Each row is a point on a tangle of strands that fork and nearly touch. The rows are in no order.
Two points are linked if the straight distance between their rows is under 114. Some points are linked to none.
(411): [ -7 -10  15 -16   5  -2  -9  15   2  -4  19 -21  43 -19 -21  -3 -17 -12
  -1 -43 -33   9   1 -20   9  -7 -40  20  12  15   1 -11  -2 -17  12  -3
  -2 -15  33 -19 -24 -17  -9 -22 -23  13  -3]
(49): [-19 -18   0  14  12 -20   0  10  42   6  20  -6  44 -40  25  -7  -1  21
  10   9  18 -32 -25   7 -12  15 -24 -24  -1   8  19  -7  39  -5  20  -2
  -1  -1   9  -7 -35   7  -1 -27 -26  26  -5]
(1037): [-20  13 -17  -7   1  -5   6 -12  -7   9 -38 -19 -50  11   2  15 -19   1
  -3  15  -1   6  16  -7  21  22  -2 -20 -33   9   8  19  -4  18 -13   2
  -2  -5 -30  21   0  -4  -3  14 -10  -7   3]
(677): [ 30  -2   7 -10  -6 -23  14  -3 -31  -3 -34 -10  -4   2  -3   8   5 -17
   8   9  24  -1 -34  11  -6 -18  14  -7  -7   1  13  10  15  -1  28  23
  15  -5 -15  16   8  19  -5  29  -4  -3 -18]
(1024): [ 23   4  16  17  -4   9  18   7 -19   3  35   4 -10 -14  -6 -17  39 -25
  10  19  10  17  20  14 -17 -12  25  11  35   1 -24 -32 -19 -44  -7  -1
   0  14  35  -1  21  28  16  -6  48   0  16]
(1093): [ -3  -1   7  -7  -3  39  -3  27  14 -38  55  -6  42 -15 -22   5 -16 -20
  23 -29 -36  21  25  -9  18 -12  13  -9  37  10  10 -19 -16 -11  14 -15
 -37  30  34  -1   4  -7  11 -22 -18  16  11]
(492): [-21  12   1  15 -10  -7  -7 -27 -32  30 -28 -13 -23  40 -26 -24  -4   1
  -3   0 -10 -10   2 -39  21  28 -34  20 -19  -2  10 -22   7  40  13  -6
 -11   3  30 -19 -15 -26 -39  -8  -8  10 -28]
(1146): [ -9  -2  11  -4  20  -9   4 -25 -22  14  -7  -8 -44   1   1   5   9 -32
  -5   7   7  -4  78  22  -2  -6  -4   4  13 -16 -32  -2 -33 -30  -8 -35
   9  -9 -17  16  14  23  15   7  35 -14   8]
(1176): [  7  20 -34 -27 -14  12  12   8 -16 -20 -15 -42   9  -2 -37   5 -23  12
  19  10 -22  19 -14 -14  24  -1  30 -10 -20  22  16 -10 -32 -12 -27 -10
   5  33  29 -22   2 -25 -17  -2 -14  14 -26]
(721): [  0 -18  -6 -20  22  -3  11  30  41  -4  10 -18  51 -27  39  18 -22  24
  12 -33   0 -22 -16   2  -1  -8 -14  -3  -4   7  18  -6  42  15  11   1
 -11  -9  12  -6 -29  22   8 -20 -18  32   7]
(799): [-32  -1 -22  22  33  -1  -2 -10  21  33 -20   3 -30  -4  34 -13 -23  61
 -51   0   3 -30  36  -4   8  -3 -25   5 -39   6   8  12 -12  44  -1 -20
  -8 -24 -40  16 -39  20   3  -2   1   2  -1]
(727): [ -5 -11   0  24  11   9   7  34  17   5  34  34  21   1  26   0  29   2
  16 -15  20   7   5   9 -12  12   7  12  14 -23 -35  34  32  21   4   6
 -29  -3  15 -20  13  33  22  -1   6  18 -12]
(1214): [-39  16   8  17  -2 -34 -11 -13   0  50  14   4  -6  17   6 -41  22  -3
 -23  12  15 -33 -13   1   8  17 -51  -7  16  -4  11  -9   2 -20  40 -17
  27 -10  20   6 -37 -12  -8   0 -14   0   3]
(556): [ -3   7 -22 -33   5   9  23   9 -10  -1 -16 -54  13   4  -8  -1   1   1
  14  -8 -12   8   6   5  12   4   1   2 -20  -2  13 -13 -23 -21  -7 -18
  26  28  26  -9  -8 -19  -9 -23  12  21 -12]
(679): [-21 -34  -3 -19  16 -22  12   6  11  11  13  12  17  10  27 -17  19   4
  -6 -38  14 -29   6   2 -17  18 -10  47 -19  -9 -36  10  19   6 -16 -16
  35 -12  -9 -40  -8  -8  -1 -30 -22   2 -18]
(450): [-21 -14   5 -26  25 -34   2 -11  10   3 -20   1  -1  46  23  -4  10   5
  -2 -35  17 -23  -3  -1  -3   2 -23  36  -4 -19 -20  30  11   7   1   1
  26 -30 -25  -8   7  11  -6 -12 -23  -9  -6]
(711): [-27   4 -27 -23  24  10   9   6  53  10 -17 -21  -5 -25  20  19 -63  45
 -24 -10  -7 -16 -13  -5  17 -21   2 -17 -18  15  40  11  -5  20  -6 -18
 -21 -17 -22  22 -23  20  24 -26 -26 -11  22]
(1044): [-14  -6  -1   8  -1 -13  11  10  41  -7  20  -5  25   0  16 -21  21   1
   6   1  22   0 -31  15  -5  18 -15 -12  -1 -15  -6   2  30 -17   7 -11
  16   6  26 -17 -20  19  -5 -32 -17  26 -11]
(479): [ -7 -21  31  12  46  14  -1 -13  12  -8  30  32 -27 -30   6   9   5  -6
 -34 -25  24 -24  42  27 -31 -20 -15  28  13 -12 -34   9   2  12 -29 -36
  -1  -9 -29 -28  29  22  26  -8  28  -3  -6]
(458): [-23  -1  -7 -34  12 -11  -3  -4  16   1 -21 -18 -11  46  12  -2 -16  -1
  -7 -48 -19  -4  -9 -22  15  10 -26  44 -18  -1 -16  18  15  15 -15  -1
   7 -25   1  -5  -1  -6  -2 -20 -24  -8   5]
(967): [  4  -3   2  14  -5 -12 -18  15  -1  -3  14  28  -6   8  13   3  18   3
   5   5  15 -12  10  18 -30   7  26  24   9  -1 -20  24  15  -3 -13  19
   9  -2 -38  -8  27   1  29  10 -19 -13   5]
(715): [ -5 -22  -6  10  19   0   2 -35  19  -8  42  -6   0  -5 -20 -34  42  -7
   6  27  14   1  -6   4 -22  19  -7  -5  23 -18 -14 -22 -46 -69 -12 -22
  31   4  23   1  20  10  14  -8  17   2   8]
(155): [ -3  -2 -17  -3 -16  -7  -9  22   2   3 -24 -10   9   2  19   4 -21  14
  -3   4  -8 -26 -31   1  -9  -9  28   3 -15  13  24  15  32  18   7  34
  -3   0 -25  20 -19 -18  -5 -19 -39  -7  15]
(794): [ 17  12   3  17  15   9  16  28 -11  -6  18  19  18  19  -6  14  25 -15
  17 -19  -2  36  16 -11  -4   9  13  31  -5  -7 -38  33  16  21 -21  18
 -28   8  33 -26  29  19  -3  10  16  20 -31]
(54): [ 27  23  31  36 -27 -19 -10 -23 -35  13   4   6 -10  27   0  -9  37 -27
  -9  38  15  -2 -18   3 -43 -17  32   9  14 -13   6 -34  11  -6   6  19
  19  16   3  17  12 -27 -27   8  32 -18  -3]
(128): [ -5 -11   2  -5  -3   9  -3   6  13  -2 -17 -11   7  -3 -17   0 -15 -11
  -1 -37 -31  25 -15 -17  35   9 -44  -2 -18   5   7  -5  12  14  17   7
 -10  -7  32  -2 -32  -3 -21 -26  -9  12  13]
(135): [ -7  12 -21  -7 -21   7   2 -11 -28  -2 -31 -28 -15  18 -31  -3  -9   3
  11   4 -12   5 -23 -29  34  14   7   0 -18   8   9 -12  -3  25   0   8
 -14  15  35 -17  -6 -27 -21 -11 -19   5 -35]
(633): [ 10  16   2  24 -40   2 -29 -21  -4 -10  38 -14  30  15 -34 -19  37 -20
  30  21  -8   2 -47 -21 -10 -26  35 -16  41  -7   6 -32 -18  -9  21  16
 -22  28  66   2  -7 -54 -26   8  14   8 -18]
(1061): [ 10 -23  -7  27  19 -15 -17  -1  -6  12  -7  25  -3 -14  18   2  10  34
   0  -6  21 -10   3   0 -12  19 -24   4 -24   0  -1  10   4  39  22  17
   0 -19 -41   5  -5  21  13  36  -4   8  -4]
(746): [ 21 -15  20  -4   6  -1  22   2 -29 -12  12  16   9  -9  13 -10  30 -24
  14  -2  15   0  21   4 -23 -14   6  12  51 -25 -41 -13  -5 -34   3  -5
  11 -10  25 -22  18  25  -8 -15  44 -12   2]
(369): [-21 -17 -18 -31  28  27  19 -10  63 -28  -4   4 -44  -8  13  29 -27  24
 -39 -38  14  -6  -1  12   4 -50 -18 -10 -30 -10 -12  44   1  42 -42 -30
 -11 -22 -50   9   4  22   8  13  25  15  24]
(722): [-37  -1   3 -21   0  -5  -1 -38   1   6 -36 -16 -18  55  -8 -26 -11  -3
  -7 -13 -14   3   6 -27  24  26 -47  21 -18 -10  -4   6   6  12  -1  -6
  -6 -28   3  -3   3  -8 -36 -21 -11   6 -13]
(418): [ 39  15   2 -33 -23  -1   4  -8 -21 -36  -9   1  11  19 -18   4  11 -28
  18  12 -10  16   3  16   3 -25  52   2  41 -12 -40 -12 -32 -59 -35  -9
  31  10  15 -12  34  -3  -1  12  22 -23  -7]
(1064): [ 18  -3  10  -2   0 -15  20 -21  -9 -21 -18   6 -26  14 -10  -9  24 -26
 -12  24  18  23   3  23 -15  10  17  -2 -10 -20 -42  13  -5 -38 -27  -8
  34  -3 -18   2  23  22 -15   0   2 -11 -14]
(433): [  6  15  -1  -5 -19  12 -14  29  12 -18  44  -4  28   4 -26   8   7 -13
  33  -6 -22  25  -1   4  -7   0  20  -1  27  16   3  -2 -19 -29  -5  -3
 -14  24  21 -16  24 -14  24  -4 -14  11  18]
(739): [-23  12  12  22 -33 -15 -22 -17 -23  34  -8  12 -20  38  -5 -40  19 -11
 -12  20   3 -29 -25 -12  14   9 -31 -21  28 -15  12 -12  23  12  48   1
  -4  -5  25   8 -28 -25 -32   9 -14  -1   2]
(575): [ 13 -14  -4 -44   8   3  10   8  23 -33  11   9  17  -2 -19  29  -1  -8
  36 -17  -9  21   7  24  -2   6   2 -20  18  -9 -16  24 -32 -40 -26 -34
  18   3 -12 -22  46  15  26  18   6  -4  16]
(18): [  1 -17  20 -15  21  -7 -13   1  13   1 -17   6  -7  -9  21  24  -8  -3
 -11 -45  -3   2  49  13  -1 -24 -32  22 -13 -12 -20  15  -5  12   0  -8
   7 -24 -38  -8  -8  17   1  -8  28  -6  20]
(403): [-11  -1 -12  -7  10  31  14   9  28   4 -28   3 -41 -35 -13  27 -51  12
 -15  -9 -29  18  -5 -17  40  14 -14 -21 -40  37  31   9  12  32 -41  -3
 -30  14 -11   9 -23  -5  -5 -17  -6 -11  40]
(244): [ -8  13  19  33 -37   2 -20 -23 -28  13  11   5  -6  35 -29 -21  31 -28
   6  24 -10 -12 -29 -23   6  -9   2 -25  32 -20  18 -28   2  21  49   9
 -23  25  50   7 -11 -46 -41   4   5  -3  -9]
(152): [ 19 -15  -4 -56  28  12  17  41  20 -16  -1 -22  47  -5  20  20 -34   8
  -1 -52 -21  -5  -9  -8  22  -9 -10  18  -6  17   6   0  25   6 -16  -1
   6  -2  11 -15  -8   7  14  -2 -11  18   5]
(268): [  6  -2 -46  14   6   0  10  17  27  -3 -44  10 -25   5  22  33 -12  48
  28  -4  -3  10 -38 -13  -1   2   6 -20 -29   8  21  32  19  59 -11  34
 -34   5 -14  29  -9  19  -8  14  -5   9  43]
(1180): [  2   8   8  22 -23 -28 -14  -9 -26  25 -27  10 -16  28  19  12  16  -7
   0  -2   4  -4  46  26 -15 -28  -2  -2  12 -34  -5  -6 -20   8  37 -15
  10 -13 -20  12  -3  21  -8   1  23  -8  25]
(512): [ -4 -12  -3  30 -13 -10 -14 -31   4 -12  26   4   5  21 -27 -33  34 -15
  13  15  -9  12 -15 -10 -24  13 -30   6  38 -28 -31 -15 -27 -56   6 -16
  20 -13  44  -9  16   0 -18 -13  15   4   3]
(743): [-13  -2 -30 -17  -4  28  14   7  20  -7 -33 -16 -21 -10 -33  19 -33   3
  14 -17 -39  29 -21 -19  55  18 -15 -29 -27  14  22  -3 -10  13 -17  -9
 -22  23  37   2 -24 -10 -16 -30  -9   3  33]
(214): [ 26   0  11 -48  28  18   8  29   3 -29   0 -12  34   0   7  25 -17  -1
   8 -60 -27  12  30 -13  41 -19 -19  37   4   2 -17  -9  -7   6 -23 -12
   6   3  12 -28   8   1  13  10  28  13 -16]
(826): [-19  -4  -8  27 -18  -3  -9  11 -18  49   0  21  10 -18  18 -20 -20  17
 -28   4  -5 -32  -4 -14   3  28 -10  22 -28   8  14 -24  36  25  18   2
   8  -5  -2  -9 -42 -20  -1 -16 -29  -8 -13]
(925): [  4  -3   1  18  16 -16 -12  -7   1  17 -19 -11  -1  13 -22  13  21  10
  10  -6  -9   5 -40  -9  -6  33 -47   6 -35   8  12  11  10  28  11  25
   8   9  11  -8   0 -27 -22   9   6  24  -7]
(455): [-19   4  19  46   4  20 -12  12  11   4  21  35   6  -8  14   5 -20  11
 -19 -16 -20   4  27 -13  30  -1 -29  -2   6   5  33 -16  16  50  39  18
 -44   3   9  15 -25  18  -5 -12 -16  11  17]
(810): [  4 -20 -25  -1  20  -4  13  27  31 -15 -19  14 -16  -8  10  20 -18  27
  14 -11   2   2 -21   1 -13   6  -3  -2 -37  20  14  51  23  24 -26  26
  -7  -1 -50  19   3  18   8  25 -19   7  32]
(1125): [-10  19   8  36 -14 -18 -16   0 -30  48  -1  26  13 -16  30 -28 -16  24
 -42  25   6 -34   7   0 -16  -1  -2   9  -6  12  24 -23  10   7  29   3
  16  -8 -25  12 -44 -20 -12  -8 -10 -23   1]
(1188): [-12  -7 -13  -2   3 -15 -22  -8   9  27 -35 -21   9 -19  -6  24 -10  25
  27  -6  -6 -23 -47  -2  17  16 -31 -38  -5  -9  34 -13   6  29  40   7
  -8  -5   3  17 -30 -18   1 -13 -12   9  14]
(350): [-31  15 -15  -1  19 -11  -4 -26  -8  38 -31 -17 -39   8  20 -16 -17  21
 -27  27  14 -24  36  -1  18  13  -6 -12 -24   1   8  16 -22  15  18 -14
  -3 -22 -34  24 -21   8   2   7  -3 -12  -6]
(266): [  2  -4  -7  10   9 -18 -12   4  16  11 -23 -12  17  14   8  27  10  16
  33 -17  -1  -6 -56  -8 -10   8 -31 -12 -15 -12  27   9  30  47  35  26
  -7   4   6  11  -8 -15 -21  -1  -2  20   7]
(962): [  9  -3  16   9   4  23  -2  17   0   4  29   3 -10 -44 -13  -4 -30 -12
 -31   5  -9  14  27  12 -11   5   8   2 -12  34  10 -15  -3 -13 -12 -20
 -10   7 -19  -5   4   6  33  -1  -6  -5   6]
(188): [  6  11   1   0  -3  22   3  19  -6 -32   9  12   9  31 -12  28  -9 -26
  23 -36 -31  42   3 -29  38   2  19  -6  -4   7   8  13   0  43  17  28
 -34  18  26   8  14   8 -10   7 -18   3  13]
(211): [ 22   8  12  -5  -2 -10 -11  11 -22 -20 -14  15  -5  -3  16  37  -7 -15
  23  -4   0   4  45  22 -22 -24  44  10  24   4 -26  11  -2  -6 -17   7
  -1  -2 -46   5  32   9  16   6   2 -25   8]
(490): [ -4  20  15  34 -26 -24 -16 -19 -30  19  -9   9  -7  43  19   1  32  -4
   0  30  10 -11  11  13 -33 -23   1  -5  22 -41  14 -15  -4  13  40   6
   5   1 -11  23  11 -10 -26   4  25  -6  18]
(108): [-24   0 -13   2  24  26   0  -3  54   7 -22  10 -42 -26   7  17 -63  39
 -47 -11 -17  -5 -13 -11  28 -10 -29 -11 -34  22  28  20  10  41 -25 -10
 -32 -15 -34  23 -24  11  10  -9 -13 -10  29]
(956): [-11  -1 -14   7  20  13  -5  11  13  13   5 -18  -1 -22 -19  16   6  20
  18   1 -16  12  -1  -3   6  41 -34  -5 -33  23  24   5 -11  11 -12  14
  -7  24   7  -4  -1 -27   6  -2   8  26   9]
(2): [ 10  14   1  13 -38  -1 -28  12  -2  -4  32  -5  19  20 -19 -12  32 -20
  25   4  -2   9 -28   1 -13  -1  26   3  26  -5  -9  -6  -2 -15  10  11
  -2  17  30 -11   5 -31  11   5  -8   2  -2]
(1175): [ 47  16   9  11 -24  -8  -2 -24 -16 -23   8   1   7  30 -27 -12  35 -24
  18  21  10  22 -35  -8 -26 -19  52  16  33 -19 -33 -25 -18 -42 -23  16
  19   0  33  -8  33   2 -11  13  32 -16 -10]
(678): [ 14  10  16  26 -27 -18  -6 -34 -17  -2  18   0   9  35 -15 -23  36 -22
  14  25  10   4 -28 -20 -40  -8  12  16  37 -34 -10 -39 -14 -33   4   3
  25  -4  36  -4  21 -17 -29  -8  37 -17  -2]
(866): [ -8 -27  -7 -10  25  23  13  23  38 -12   9   8   2 -42  -4  16 -34  23
 -13   5  -4  -7 -15   4  -8  10 -12 -12 -28  35  25  37  29  11 -28  15
 -20  -2 -35  -1   2   2  12   5 -19  13  11]
(499): [ -2  -9   7  23   8   2 -16   8  17  16  21  14  27 -48   5  -9 -12  26
  -9  27  11 -19 -19  11  -9  20 -15 -15   5  28  32 -14  17  -8  19  13
  -9   0 -10   7 -12  10  26  -3 -25  10   1]
(1036): [  1 -25  15 -21  44  15   9   2  15 -27  32  24  -1 -30  11  16  20   8
   5 -12  25 -20  27  31 -30 -11  16   6  30 -13 -36  16 -12  -8 -35 -21
   2   0 -24 -27  46  22  32  -3  14  -4  -4]
(310): [ -5  12 -31   5  -9  -2   7   5 -14  22 -47 -10 -54  10   5  34 -12  18
  21   4  -3  -1  -7 -14  28   9  10 -34 -28   9  25   5   7  63   4  16
 -30   8  -7  22 -10   1  -2  31  -3   1  24]
(382): [ 22  12  19  17 -36   1 -29 -31  15   2  33  -3  45  -3 -18 -40   1 -15
  -4  26  16  -3 -36 -11 -15  -6  35  10  28  13  25 -54   1 -42 -11  20
  17   0  33  -2 -28 -33  -1 -13   4 -15  -4]
(1186): [  5   4   6  14 -24  -5 -18 -23  10  26  32  13  20 -13  -9 -47   1  -3
 -34  34  22 -23 -25  -5 -10  16  29  27  -7  22  10 -23  11 -38 -19  18
  28  -7   6  -4 -22 -26  27   4 -15 -22 -24]
(64): [ 26   2  12 -31  -3  -7  26  16 -41 -17 -18 -14   4  -1  -5   5  -3 -30
  -5  -4   2   8  -3  -3  23 -24  15  10   8  18  -5  11  13 -17   6  22
   8  -7  12   1   9  17  -2  22 -13  -3 -24]
(705): [ 26 -22  13  15  13  -4 -12  13  -8  10  19  15  32 -39  -2   1   5   8
  16  -1   9   2 -19   1 -26  23 -17   1  -3  23   9  -5  17   9  32  24
  -9 -12  -7  -2   5  12  20  23  -2  12   1]
(208): [ 17  26   6  40 -14 -21   2 -10 -30   6 -29  16 -47  33   3  -8  28 -12
 -10  51  27   4  -1  16 -17   5  24 -17  -2 -16 -16   9  23  11  -3  20
  -1   5 -26  35  12  15 -25  44   1  -1 -10]
(740): [ 16  15   3   6 -23 -23   6 -23 -14  -4 -10  11 -45  25 -12 -12  41 -19
   3  45  38   8 -21  18 -13   5  42 -20   2 -17 -23   9  -4 -21 -24  15
  20   2 -22  20  20   1   3  50   5 -14  -3]
(254): [  6  16   4 -11 -43   2 -15 -30 -25  -9 -12 -21   9  23 -27 -19 -18 -33
  -6   8 -18  17  -9 -12  13 -11  30   4   3 -12   8 -33 -26 -27  13 -13
  17   7  18   2  -7 -24 -12 -20 -11 -26 -13]
(606): [-11  -8  -8 -26   3  53   3  24  37 -42  28 -11  19 -13  -4  18 -39  -5
  19 -46 -31  24  16 -18  31  -7  -8 -15  12  -7  12  -4  -2  17  -3 -26
 -40  12  12   1   1  -3  16 -12  -6  13  16]
(219): [  2 -12  -6 -28   0  -9   0  15  26 -17   6  -4  14  10   7   4  21  -5
  23 -20  12   4 -14  26   3   6  -1 -14  15 -21 -21  20  -3 -25   5 -12
  21  -2   4 -16  11  19  22  -6 -11   5   8]
(194): [-34  17   3 -16   7 -26   1  -5  11  38   3 -28  -2  11   1 -15   3 -11
 -21  -5   1 -13  -8  10  20   3 -24  -1  -5  -1  17   5 -13 -27  31 -15
  26 -12  14   8 -26   1  13 -20 -16  -6   4]
(51): [  6 -26  10  -5   2 -13  11 -44 -29   7 -32  -2 -24  12  -9  -1   3 -37
  -6   3   1  16  43  10   5  10 -37  -2 -12 -32 -28  -6 -18 -18  12 -25
  16 -27   3   6   6  26 -19  15  36  -4  -1]
(422): [  6   9   7  -8   0   4  24  -7 -39   0  12 -13 -31  -5  -4   7  26 -27
  17  20   4  14  51  10   4 -11  14  -8  27   0 -12 -18 -29 -29   2  -1
 -12   5  14  22  33  20  16  22  35   5  10]
(587): [  7   8  -1 -39  15  27  23  50  35 -37  31  18  22  -3  -1  31  -3   2
  36 -35 -16  14  10  22  10 -12  15  -7  38   0 -21  31  -3  -8 -40 -32
 -16  25   4 -37  46  11  29   9  11   8   8]
(136): [  6 -18 -13 -37   1  45  34   8  -5 -54  -3 -17   7 -22  -2  -7 -13   0
   8   9  -9  29  11  -5   9   4   7 -24   7  -9 -25  15  -6 -17 -28 -18
 -13   7   4  -9  19  -6 -15  -3  17  12 -25]
(307): [  3  38   3  45  -3  -9 -20  -9 -29  44 -16  29 -16  -4  18 -16  -3  33
 -43  46  10 -34 -11  22   7  15   5  -8 -19  22  29 -21   6   7  14   3
  16  13 -22  25 -22  -2   4  20  -5 -17 -13]
(495): [  4  -5 -10 -27   1  17  17  -9   1 -31  29 -23   8 -24 -19 -25  -1   5
  -9  43   4   3  -7  -8 -16  -3  32  -2  13  27  -7   3 -22 -59 -49   9
  12   2   8 -12  24 -15   2   2  -2  -6 -21]
(365): [-13  21  10  34 -29 -40 -15 -19 -19  41  -1  20  15   9  31 -22   7  22
 -17  33  30 -35   1  -3 -29 -35  -6  -6  26 -14  37 -31  -8   6  47   0
  16 -14 -13  16 -33 -13 -25   2   7 -20   7]
(775): [  9  -2   6 -16 -13  -8 -13   6 -16  -9 -35  10  -7  12  19  32  -5 -15
  14 -28 -12   1  48  31   1 -30  16   2  18 -27 -28  12 -13  -3  10 -11
   5 -14 -28  -1   9  17   5 -10  12 -23  22]
(730): [-12  25 -12  39 -10  25  -7  -7 -11   9  18   0 -26 -13 -30 -18  11  12
   3  55  -6   8   6  -5   1  35   2 -13   5  20  19 -15 -25 -24 -21   3
 -11  36  10  10  13 -27   7   2   5   0  -2]
(569): [  2  -1   9 -35   7  -3  -6  -9   3  -5  37  -6   8 -18   2 -10   3  -8
   0  19  18 -15  11   8 -23  -7  41   7  28  20 -10  -2 -28 -55 -28  -2
  20 -10 -24   1  28  -6  43   7   2 -32   7]
(376): [-16 -11   3   9  12  -7  -4   6  15  21 -18   1  -9  -5  38   0 -22  26
 -34 -36  -2  -6  40  -3  -3 -22 -31  23 -30  -6   1   0   2  36  10 -12
  -1 -24 -35   3 -39  15  -8 -21  14   0  18]
(1085): [ -6  -6  -9   4   6 -19  -7 -19 -24  23  16 -15  -5  -3   3 -14  41   8
  -2  35  29 -31 -13   3 -30  20  21   3 -17   3   6  -7  -7   0  -3  17
  28  12 -12   2   8 -36  10  18  -4   0 -18]
(255): [-21   5  -7  37  -7  11   2  26  19   3  28  17  22   5  32   3   6   6
  11  -4   2  -4   3 -12  11   7   1   1  13  -8  12   9  40  38  25  22
 -42   5  28   5  -8  16   6 -14 -21  23  -5]
(513): [  7  32  -1   5 -40   7 -27 -32  -4  17   5 -25   5   8 -41 -24  -2 -18
  -4  30   2   5 -25  -4   7  -4  39  -5  -1   5  32 -43 -33 -29  -3  -4
  18  27  22  10 -17 -44   4  -8   4 -19 -10]
(203): [  1 -28 -13 -42   3  45  15   9  28 -41 -11  -8  -2 -22  12   8 -36   4
   4 -28  -9  25   4  -4  21   0 -14 -21 -15 -12  -7  11   8  12 -11 -25
 -19  -9 -16  -3  -1   8   1  -7  11   7   2]
(405): [ -6 -13  11 -21  29  -3   3   1  25 -23  33  26  -7 -13   5   9   0   4
 -11   9  24 -21  11  21 -31  -9  30   8  19   8 -16  37 -10 -29 -41  -6
  13  -8 -53  -8  46  12  39  10 -23 -28   1]
(857): [ 16  -2   9 -26  -5  -5 -17  11 -20   4  17 -27  46 -23 -27 -10 -23 -13
  -5  -7 -22  -3 -12 -12 -12  -6  14  16   9  32   9 -18  -8 -32   5   9
   9 -11  12 -15  -8 -28   9  -4 -32  -8 -11]
(187): [  9  18  13   8  -4  16  18  10 -10 -23  -5  14 -21   5  -5  36 -15 -26
   7  -5 -17  46  36  -4  34  -8  13 -16 -11  14  20   5  -5  27   5  16
 -32  14  -2  20  17  27  -2  15  -1   2  17]
(1207): [ 21 -12  24  10  18 -33   9  -2 -24   8  -4  35  15   6  15   9  43 -16
  31 -15  34   0   8  17 -41   1  -4  13  25 -34 -37   2  -2   0  18  -2
  25  -7   3 -32  18  24 -16  -3  37 -11   4]
(26): [-25 -20 -11  10 -12 -10  11   9 -13  31  14  12   3   9  20 -24   5   3
 -15 -17   2 -25  22 -18 -14  30 -14  52 -31  -6 -17  -8  31  21  -5  -9
  16  -6   7 -30 -20 -20  -6 -20 -14   7 -22]
(86): [ 19  -4 -17 -27   2  25  22  28 -19 -42  16 -20  28 -16  -6  -8  10   3
  11  16 -14  17  14  -1 -12  -5  31   5  14  12 -28  11 -12 -33 -39   2
   0  19  19 -23  23 -22 -13   0  12  20 -23]
(55): [  2  -1  27  30  -3  24  -5   1  10 -21  16  29   1  -9   8  15 -21 -10
 -12 -10 -11  30  33   3  19 -25  -6 -14  15  -4  24  -6  -5  26  36   7
 -40  -2  -3  19   6  44   2 -11   2   5  19]
(481): [  3  23   1  57  23 -10  -9 -16 -12   8 -22  35 -25   3  26  -4   1  55
 -42  46  10 -16  21  23 -15   8 -18 -12 -18  14  11   7  -4   8  -1   3
   8  -3 -51  36   1  31 -13  28   0   2 -10]
(1147): [ -6 -29  -4 -37  10  40   6  -8  45 -37 -15   7 -18 -14  21  15 -26  12
 -14 -41   6   8  16  -7  27 -39 -28 -10 -18 -28 -23  24  13  40 -16 -10
 -34 -29 -34   4 -10  27  -3  13  42  10   6]
(1032): [-30   7  -5 -36  18   8  10   7  31  10   6 -32   1 -21  -1  10 -29   3
 -14  -6 -11  -2   0  11  25  -4 -19 -22  -8   9  32  13 -19 -23   9 -20
   0  -6  -3  17 -11   3  28 -19 -14   0  19]
(1140): [ 29   8  10 -14 -19 -17  -1   9 -38   2   1 -20  21   0 -34  -6   0 -28
 -16   0 -14  -5 -32  -8  -2 -32  30  25   2  37   4  -2   6 -24   4  29
  17  -1  24 -11  -3 -24  -6  16 -29  -4 -29]
(1049): [ -8 -19 -24  20  16  -1  -5  -5  16  14 -34   9  -8 -25  22   2 -12  65
  -7   5  16 -25  -1  -9  11   7 -25 -13 -30   8  18   9   3  51  13  19
 -19 -19 -33   7 -30  27   4   9  -5  10  -5]
(326): [-26   4 -15   9 -16   3 -27  -5 -15  40 -17 -21 -12 -11 -15  -5   0   9
  10   7 -17 -20 -13   4  18  25 -24 -33   0  -9  24 -19 -15   8  38  -7
  -5  11   2  26 -32 -45   5  -9  -6  -1  20]
(571): [ -9 -10  11   5 -26  11   1 -10 -11  -6   4   5  -3 -10  17 -28  -3 -14
 -12  13  16   3  12  -4   5  -9   3 -10  31 -18  -1 -14   3 -17  29  -3
  -8 -17   5   4 -12  16  -1 -15  -1 -14  -4]
(222): [ 29  -6   0 -17   6  -6  25 -21 -28 -31 -28 -11 -20   7 -16  21   4 -35
  15   3  -2  41  35   2  10   6  -2  -8 -10 -14 -46   2 -12 -18 -23 -17
   9 -10   3   6  25  22 -20  26  28   5 -26]
(58): [ 19  33   2 -27 -30 -10  -5 -10 -27 -13  -6 -23  -1  29 -21  -4  -5 -35
  -7   7  -9  15  10   2  12 -26  51  17  12   5 -13 -14 -36 -47 -23 -14
  31   8  13  -8  10 -20   2   3  -1 -26 -19]
(1051): [ 11  29  -7  38 -11 -23 -16   1 -21  43 -26   7 -39  18  11   4   7  19
 -25  29  13 -31 -32  19 -10  10  26  -7 -45  10  18 -16  24  38   7   0
  21  26 -31  22 -13 -19   3  37 -10  -9 -19]
(355): [ 18  18  -2 -15   2  24  26  50   4 -29  27  29  25   6  -1  23  10 -12
  37 -16  -4  34   6   4   4  -1  45   0  25   0 -32  42   7   2 -34   1
 -29  20   9 -25  47  16  18  16   4   2  -6]
(597): [ -2 -27  -9  -7  23  23  13  10  15 -15   6 -10  22 -34 -11   2  -8  19
   2  12  -5  -1 -10  -8  -9  28 -15   2 -27  27   6  20  23   2 -29  22
 -10   9   5 -21   2 -15 -11 -21  -7  24 -21]
(530): [ 34 -11  25  17   1 -38   9  -5 -30   7 -11  18   9   9  -4  -2  27 -23
  10  -5  26   7 -32  -1 -38  -3 -17  13   1 -14  -7   0  19   6  33  10
  26  -9   1 -11   8  11 -26  19  18  -2 -15]

A fork is a point with three links. Follow the links from the first point to the second and name the forks in between, in order.
(244), (1051) -> (203) > (405) > (775) > (490) > (1125) > (307)
(499), (715) -> (799) > (775) > (490) > (678)
(1093), (490) -> (203) > (405) > (775)
(326), (1049) -> (799)
(679), (587) -> (1125) > (490) > (775) > (799) > (49)

Follow the links from the first point to the second, and from the first to the third. Name the last point that the two ways share.
(369), (365), (677) -> (203)
(512), (569), (575) -> (775)
(266), (1186), (727) -> (799)
(721), (597), (967) -> (799)
(490), (866), (108) -> (775)
(458), (433), (513) -> (490)
(187), (1175), (26) -> (490)
(481), (722), (575) -> (1125)
(1061), (479), (1147) -> (405)
(711), (369), (1037) -> (203)

A fork is a point with three links, a tip a point with one. Leave the first point through the second and follow the links. Name the first fork or tip that comes.
(187), (55) -> (49)
(64), (1140) -> (203)
(135), (492) -> (1125)
(587), (355) -> (188)
(530), (1207) -> (208)
(1188), (266) -> (799)
(268), (810) -> (326)
(26), (679) -> (556)
